Points on a hilly landscape, in no order, each with its height.
From any point a ball rolls to the lowest of the 6 points nearest to it. It stops when none of these is lower. Distance is the straight distance between rows; heights are no part of it.
Q766: [ 20 -12  -6  22 -47 -23  17  18  -8  -7 -20  19   9  13  17  93  73 -16
 -14  38 -81 -36 -45  16]  h=702
Q12: [   8   30   40    1  -41    7    5   35   47   -9    1   22 -100   41
    6   32   -3  -16  -54   18  -28   50    0  -43]  h=636
Q166: [-13 -12   5 -30  17  26  -5 -27 -27  30  -1 -44  70 -14  -6 -25   2  27
  48 -17  24   2  32  14]  h=143
Q940: [-19   1  14 -51  10   8  26 -18  -3  41 -25 -70  86 -26  -8 -20  11  14
  58 -13  27 -22  35  10]  h=187
Q11: [  16  -30  -23  -11  -61   15   44  -48   19   33 -104  -65  102  -36
   32   17  -40   -8   -6   12    6  -41   11  -34]  h=248
Q829: [  13   -1    2   41  -33  -26   38   10  -22   -5  -24  -16   30   23
   14   85   68   -6  -21   31 -100  -36  -56   34]  h=679
Q787: [-46  31  -2  39  54 -34 -68   6 -32 -46  53  33 -39  12 -40 -15 -54   9
  -6 -44  17  27  46   8]  h=185
Q626: [-31 -29  19  -6  57  -2 -12   0   6  -5  40  12  53 -35 -55 -24 -31  40
  37 -28  72 -30  30  17]  h=264
Q395: [ 23 -26 -49   7 -44  -3  12 -34 -33  -4 -48   6  54 -37  50  36 -19 -36
 -13   2 -51 -40 -33 -11]  h=529
Q900: [ 46 -20 -48 -12 -28  15   8 -26 -23  19 -19 -28  33 -36  34 -20 -12 -30
  -6   5  -6  -1 -23  -3]  h=346
Q749: [ 23  20 -27   7 -29  11  -1   4  -9 -11   9  11 -42   2  38 -37  12 -21
 -27  19 -28  23 -17  -1]  h=151
Q450: [ 15  27 -37  -1 -16  26 -10   4 -24  -1  13 -10 -46   2  23 -46 -25 -17
 -24   7  -6  29  -9   8]  h=132
Q191: [ 11 -17   9  10 -44 -16  27  25   5 -18 -25  39 -37   1  39  56  73 -25
 -39  24 -55 -10 -32   8]  h=623
Q124: [  3 -17  35  17 -46 -14  19  22   8 -21 -15  50 -32  -4  12  74  54 -23
 -43  20 -57 -12 -33  17]  h=645
Q972: [-52  70  -1  16  24 -23 -43  23 -39 -34  43  19 -85  51 -29  -9  -6  -8
 -14 -24 -10  52  40 -33]  h=549
Q815: [-35 -16  16 -32  65 -28  34  10  24  25  -2  15  55 -27 -48 -22   1  27
  68 -17  61 -61  27  22]  h=418
Q161: [  4   8 -31   3  90 -21   0  22  93  20  47  11   7  40 -82 -18 -16  53
  99  18  57 -57  -8  12]  h=592
Q665: [ 11 -11   2 -33  13  28   1 -28 -34  13  -1 -51  52 -14  14 -24   0  10
   6  -8  17  18  -4 -11]  h=138
Q511: [  0 -20  80  18 -32 -11  12  21  25 -27  -6  28 -16   8  17 105  58  -8
 -50   5 -69  -3 -39  44]  h=658
Q814: [-17 -29   3  32  79 -12 -46   8  47 -17  52  37  14  -2 -68 -17 -63  69
  42 -23  79 -23   3   8]  h=343
Q589: [ -9  38  -5   5   1  13 -19  -1 -28  -6  37  -6 -42  16  21 -51  -7   0
  -5 -12  -3  58  11  14]  h=131
Q83: [ 23 -16  65   9 -38   2   5  10  55 -14  -1  54 -70  18   4  64  22 -14
 -61  23 -13  32 -12 -18]  h=626
Q666: [ 17 -19  46  42 -28  -6  45  19   8   5 -25 -13  29  37   6 103  80  -2
 -48  25 -89  -9 -54  52]  h=671
Q647: [ 13 -16 -16 -26 -28  17  33 -33   2  29 -66 -78  93 -27  25 -17 -19  10
  37  16  25 -21  24 -38]  h=59
Q458: [ 27 -22 -31  10 -46 -19  15   7  -8 -29 -23  21 -15 -15  38  24  43 -44
 -32  14 -51 -26 -36   5]  h=512
Q109: [ -15   15    0  -42  -34   -6   38  -24    3   45  -63 -100   77  -21
   11  -19   -3    0   59    6   32  -25   34  -20]  h=234
Q553: [-22   0 -16 -10  65 -37  37  14  56  28  17  45  39  -8 -73 -29 -23  26
  81  14  59 -72   5  35]  h=788
Q577: [-33  30  -9  11  26   3 -43  -6 -40 -20  39   1 -49  24  -4 -40 -21  -7
   1 -30   3  40  24  15]  h=140
Q107: [-26 -11  10  -4  36  19 -24 -32 -44   0  28 -22  33 -15  -6 -21 -25  26
  11 -21  23  13  20  29]  h=124
Q601: [ 16  34  -2  -2 -33  19  11  37  11  -3  -5  26 -70  10  13 -23  10 -14
 -41  29  -5  36   5 -19]  h=292
Q911: [ -9 -12 -18   2  75 -24  22  25  68  19  32  37  27 -16 -77 -22 -20  55
  79   9  76 -62  18  24]  h=735
Q543: [-40  -9   1  39  59 -10 -54   3  11 -36  36  48 -10 -17 -50 -32 -69  26
  24 -50  60  -1  20  36]  h=20
Q396: [-37 -11  18 -44  38   9  13 -20 -28  35  -7 -43  67 -27 -23 -25   6  32
  47 -16  22 -27  33  10]  h=173
Q812: [ -6  -1 -23   6  84 -12   8  13  83   8  49  34   2  14 -66 -22 -23  45
  92  12  81 -65   5  -6]  h=6
Q349: [ 17   9  36  -2 -33  17  -6  25  49 -17 -13  38 -92  23   6  16  11 -16
 -54  33 -13  43  -6 -32]  h=505
Q677: [  6 -12  40  29 -22 -11  29  34   8 -13 -14  15   5  14  20  86  79  -8
 -39  13 -69 -16 -46  25]  h=672
Q663: [ 36 -17   2  13 -57  -1  17  13   8 -18 -21  33 -59 -12  34  28  39 -23
 -38  25 -29  -6 -32   1]  h=530
Q37: [ 23 -15 -39 -15 -22  33  -5 -28 -19  25  -8 -36  44 -13  23 -35 -20 -12
  12 -23   7  28 -14  11]  h=167
Q834: [ -14   45   49  -12  -14   -1  -20   37   25    4   14   21 -109   66
   -5   10    8  -11  -50   18   -5   71   17  -62]  h=692
Q864: [-51   4  13 -41  40 -26  31  -7 -13  43  -6 -12  74 -22 -28 -14   9  13
  74 -12  50 -64  45  12]  h=262
Q841: [ 31  15 -40  -1 -20  14  -2 -11 -24 -10  11 -22 -33  -3  33 -43  -8 -32
 -28  18 -17  27  -8  10]  h=141
Q224: [ 50   0 -51  -9 -43   4   0 -21 -20  -5  -5 -13  -1 -23  49 -39  -9 -33
 -16   9 -21  11 -35  -5]  h=199
Q283: [ 32 -21 -49   2 -47   7  30 -14 -19 -10 -19  21 -11 -26  37   4  20 -40
 -21  21 -37 -15 -36   0]  h=123
Q707: [ 44 -30 -44   1 -60   9  22 -48 -25   7 -66 -18  72 -36  49  12 -29 -17
 -12  -2  -9 -44 -26 -20]  h=416
Q265: [ 27 -20  -9 -32 -24  32  22 -36  -1  32 -43 -76  80 -14  31 -19 -16   4
  21  -3  13 -11  -2 -30]  h=263
Q355: [-23 -25   7  21  66   0  -8  11  52  -6  34  26  21 -19 -68  -7 -39  55
  41 -12  84 -36  20  16]  h=498
Q269: [ 10   0 -24 -22 -48 -11  38 -33  17  46 -87 -99  77 -18   8 -10 -20  10
  37  22  24 -38  25 -33]  h=210
Q134: [-20   6  -5  -2  29  16 -43 -14 -45  -8  48 -21  16  -6  10 -40 -39  10
   7 -24   9  24   0  16]  h=125
Q150: [ 45 -24 -42  -5 -44   4  10 -36 -24  15 -48 -11  59 -40  43  11 -20 -29
 -13   2 -17 -19 -26 -13]  h=542
Q112: [ 12  19 -15   2 -31  -1  -9  18  -4  -1  15  -4 -89  27  17 -26  16 -25
 -31  13 -14  32   3 -11]  h=177
Q76: [-23  68  28  10  10   0 -30  28  -1  -4  21  10 -84  60 -22  -1  -2  -7
 -49  -8  -8  74  43 -47]  h=718
Q289: [ 18  -1  44   6 -37  22   1  37  43 -10 -12  50 -76   8  15  33  36 -29
 -45  23 -37  28 -16 -29]  h=604
Q630: [  4  -5  57  27 -24   3  20  24  29 -26 -19   4   9  42  18 115  70   6
 -42  25 -77   6 -70  53]  h=666
Q758: [ 31 -11 -50  -2 -29  30   2 -29 -24   8  -6 -21  23 -10  47 -42 -18 -26
 -22   6  -9  12 -20  -3]  h=216
Q768: [  5 -25  58  15 -38   6  13  22  47 -26 -11  53 -55   3  24  82  41 -20
 -49   3 -53  10 -18   5]  h=638
Q994: [ 49 -23 -35  -9 -41  32  16 -43 -12  10 -46 -41  68 -22  39 -18 -21 -12
 -21   6  13  -9 -14 -21]  h=439
Q579: [ 19 -17   8   8 -47   1  14  27  23 -19 -16  37 -62  -5  21  34  57 -30
 -31  22 -33   3 -25  -9]  h=581
Q706: [ -1  54  48   3   5  -6 -24  21  21   5  17  17 -74  91 -26  16  -2  -9
 -37 -10  -8  76  33 -68]  h=677
Q172: [-22  -9   9 -40  17  -9  34 -12 -12  59 -38 -79  84 -16  -2 -21  17  20
  58   4  21 -40  38  10]  h=224
Q104: [-37  15 -16  46  65 -38 -64   7 -12 -61  46  42 -33 -11 -37 -20 -76   4
  12 -47  44  18  31   8]  h=118
Q253: [-54  41  -4  30  37 -19 -76  23 -40 -48  54  27 -55  23 -30 -21 -23 -13
  -2 -45  14  27  36  -2]  h=274
Q89: [-36 -24  20 -17  49  -4  -8  -5 -27  21  24 -23  68 -34 -37 -22 -11  42
  41 -17  42 -28  35  21]  h=148
Q423: [ 18 -25  50   1 -44   4  21  17  33 -28 -11  51 -64  23  27  59  43 -14
 -41  20 -39  11 -20  -4]  h=637
Q702: [-32 -29  28 -24  70 -18   6  -1  10  15  31  15  43 -22 -63 -26 -15  59
  57 -10  59 -47  21  21]  h=33
Q989: [  2  39  42 -13 -11  12  -3  25  36   2   3  28 -91  53  -2   9  -1  -3
 -48  16 -14  71  10 -54]  h=685
Q256: [  7  30 -21  -9   0  29 -23 -13 -45  10  21 -27  -9 -13  28 -48 -18   2
 -11  -7   0  29  -8   8]  h=128
Q583: [-31 -10   6  16  52  -7 -46 -20 -27 -24  51   9   3 -13 -29 -20 -51  27
  14 -40  36  21  25  12]  h=110
Q72: [ 47 -15 -46  -1 -38   9   7 -20 -20 -10 -34  13  14 -29  36  -1   2 -42
 -26   6 -46 -11 -39   7]  h=491
Q393: [-46  69  42  12  32 -34 -44  40 -13   0  32  19 -73  77 -53   6  17 -12
 -32 -25   4  76  43 -54]  h=784
Q243: [  8   0 -11 -20  20  40 -11 -37 -34  -4  32 -36  22 -21  18 -42 -21   1
  11 -18   2  41   4  10]  h=127
Q345: [ 36 -25 -43   2 -41   5  27  -2 -24   0 -20  11 -10 -22  43 -19  18 -48
 -27  21 -19  -4 -46  -7]  h=374
Q774: [-23 -24  12  25  63 -12 -55 -18 -10 -34  54  24   8 -25 -38 -29 -48  31
  19 -42  56  -5  25  18]  h=111
Q261: [ -5  59  17   7  -6   8 -17  28   5   3  15  12 -88  53  -8  -8  14  -3
 -42  14  -3  52  12 -35]  h=459
Q292: [-11  17 -15  -5  16  27 -43 -14 -41   0  40 -17 -38  13  16 -45 -24  -8
   3  -3 -10  27  12  19]  h=126
Q247: [ -1 -10  -5 -23   9  18  21 -30  -6  45 -20 -73  78  -5  10 -17 -10  24
  32  -8  24   6  28   0]  h=193
Q100: [ 27 -18 -29  19 -42 -34  29   5 -17 -10 -41  14  -6  -1  32  51  47 -29
  -5  20 -78 -43 -46  20]  h=649
Q272: [ -4 -14 -16  26  79 -15 -21  22  76   1  43  25  26   7 -94 -27 -35  71
  71  -8  93 -38   7   2]  h=622
Q344: [ 25 -20 -47   6 -58 -18  17 -17 -26  -9 -52  12  41 -36  51  31   7 -34
 -36   4 -63 -37 -50  -5]  h=550
Q320: [-26  -5  16  -6  60  10 -45 -19 -44 -16  46   4  16  -7 -15 -15 -35  30
  27 -52  36  11  29  39]  h=119
Q939: [-55  -3  10 -51  53 -32  43   1 -22  39 -23 -28  72 -29 -26 -16  16  19
  81  -4  34 -64  39  14]  h=244
Q259: [  6  41  -5   1 -17  12 -11  28   0 -13  12   1 -91  40  14 -22  15 -12
 -37  16 -25  37   0 -16]  h=232

For each start below, name the point where the ball stops.
Q666 | Q283
Q706 | Q543
Q393 | Q543
Q76 | Q543
Q630 | Q283

Call two points neighbours if one is among the 6 nearest of the other. Go from one point of each pair to the other, from neighbour to neighbour, staying as low as possible. Name the highest point that can't be avoided.
Q647 / Q812 | Q814
Q543 / Q702 | Q89
Q543 / Q283 | Q224
